Points, in no order, along strands that fork and pass close to each other.
In the rows, 128 means zero.
Two points are linked if the straight distance between their rows is under 39.3. Some points are linked to none.
(962): [190 161 141 199 147 100 107 151]
(997): [182 169 151 133 150 149 107 139]
(78): [108 173 118  98 135 162 138 129]
(1057): [185 158  96 166 131 123 157 124]
(420): [174 170 134 202 146  87 114 158]
(1083): [170 147  99 152 126 143 191 106]
(473): [196 161 137 181 144 111 108 146]
(221): [ 86 104 134  96 117 144 133 123]
(235): [ 86 127 152 134 109 160 179  68]
(1066): [145 162 122 129 141 160 176  93]
(602): [104  94 108 114 104 123 129 145]
(751): [ 93  82 145  97  83 124 141 135]
(726): [139 170 147 167 142 107  65 191]
(611): [128 115 138 112 150 144 140  86]
(776): [ 84 140  99  93 115 143 119 154]
(1090): [ 88 104  91 127 108  97  97 175]
(780): [ 97  78 172 118 125 138 125  68]
(782): [180 171 157 126 153 159 119 121]
(224): [116  77 159 117  96 121 168 102]
(570): [133  53 142 111 104 106 128 119]
(36): [110  95 165 140  99 142 188  62]
(894): [133  53 121 123 108  95 113 137]
(321): [ 99 179 112  97 127 160 129 155]
(784): [133  56 147 112 125 115 127 105]
(1071): [203 163 128 155 143 136 146 119]
(656): [ 98  71 116 109  93  98 102 163]
(104): [100 109 165 143 100 154 177  50]
(194): [134 156 118 110 139 127  82 158]
(827): [102  96  92 146 119  75  98 167]
(489): [124  87 139 121 104 135 173 103]
(359): [149 193 162 112 151 173 127 121]
(889): [ 84 105 127  79 126 137  94 140]
(39): [135 101 137  96 155 131  93 110]
(1080): [131  76 141  96 154 127  94 101]
(941): [150 121 135 104 159 130  92 116]
(1102): [155 138 136 114 155 147 134  91]
(768): [140 129 112 131 120 151 189 101]
(706): [128 146 120 101 140 136 105 141]
(522): [168 188 150 133 151 169 153 105]
(474): [181 148 101 155 135 132 168 115]
(945): [114 141  95 173 142  73 110 169]
(90): [ 99 142 126 107 131 161 158 105]
(366): [138 138 120 129 136 155 177  90]
(208): [ 85  95 153 101 125 145 124  98]
(588): [ 78 147 136 125 118 174 183  76]
(156): [121 149 102 191 146  60 125 163]
(882): [ 94 113  97 119 120 100  81 173]
(410): [136 162 110 197 151  63 120 163]
(94): [174 133 112 165 150  90  95 140]
(678): [128 189 138 105 148 166 136 121]
(1000): [ 69 103 125  82 110 137 111 151]
(720): [ 88 161 106  95 127 151 117 154]
(100): [119  63 177 108  93 111 149  96]
(387): [112 146 152 118 161 164 124  59]
(365): [109  64 136 110  82 103 122 152]
(694): [160 159 146 116 158 153 128 104]
(1003): [119 171 123 173 145  84  83 184]
(974): [109 104 159 116 158 149 115  58]
(1056): [152 168 148 155 138 121  65 185]
(472): [138 147  86 144 115 134 179 126]
(533): [179 167  99 187 130 104 152 139]
(619): [ 91 154 129 116 123 171 175  92]
(333): [104 100 145 102 139 147 131  88]
(302): [ 99  67 174 107 106 126 135  90]
(702): [ 93  94 165 127 139 148 120  53]
(339): [105 133  99 120 133 106  71 178]
(956): [176 142 139 145 157 106  64 154]
(148): [105  69 149 104  73 102 138 146]
(765): [113 163 110 172 144  78  96 177]
(414): [112 138 113 110 126 147 151 124]
(10): [170 170 137 143 138 134  97 159]
(72): [143 157  81 149 115 128 168 141]
(868): [119 146 107 110 138 118  74 172]
(323): [ 83 118 133 119  86 150 191 120]
(37): [127 173 144 175 147  88  79 191]
(58): [145 175  95 149 122 128 150 149]
(624): [122  61 149 101 134 122 104 103]
(761): [153 135  95 142 119 140 190 112]
(428): [142  76 126 125 118 128 154 106]
(151): [ 91 103 114 114  82 129 163 146]
(778): [165 174 131 135 146 159 172  94]
(704): [ 70 126 106  89 105 142 124 158]
(114): [147 126  88 162 122 101 142 137]
(1023): [ 85  89 129  96  80 127 145 150]
(942): [137 172 102 133 128 140 137 146]
(1002): [122  90  98 140 120  87 104 153]
(1032): [156 165 136 137 142 121  73 174]
(1088): [171 124 139 108 165 129  78 126]
(910): [132 152  99 121 125 144 149 134]
(666): [139  76 133 112 126 126 135 103]
(122): [100  74 118  94 111 110  93 153]
(930): [149 167 117 192 146  83 122 161]
(878): [ 93 113 119 111  93 141 172 137]
(627): [129  68 108 125 114  95 105 144]
(723): [163 144 131 157 150  91  72 163]
(554): [ 96  89 125  83 130 124  90 142]
(596): [206 164 141 169 145 130 126 135]
(750): [ 90 116 147 127 104 156 187  82]
(73): [149 180 172 120 160 172 117  98]
(186): [123 137 121 104 140 145 125 125]
(879): [ 93 116 140 119  95 153 190 104]
(268): [183 130 141 126 160 120  68 136]

A fork is a point with three links, a tip a point with one. Leave the first point through the second and follow the links. Name the first fork or tip that comes.
(410), (930) | (1071)
(321), (78) | (73)
(1083), (474) | (533)
(194), (706) | (414)
(366), (1066) | (522)
(489), (224) | (974)
(751), (1023) | (235)

A fork is a point with three links. Follow the links from the first point to the second and name the forks in between, in order.
(474), (472) | (761)
(323), (104) | (235)
(194), (235) | (414)
(268), (666) | (784)
(706), (104) | (414), (235)
(750), (186) | (235), (414)

Name the points in between on the shortest way along the links from the first point to the second, in order.
(942), (1057) | (58), (72), (472), (761), (1083), (474)
(339), (1002) | (882), (1090), (827)
(1088), (624) | (941), (39), (1080)
(611), (10) | (1102), (694), (782), (997)
(489), (1002) | (428), (666), (784), (570), (894), (627)
(72), (778) | (472), (761), (768), (366), (1066)
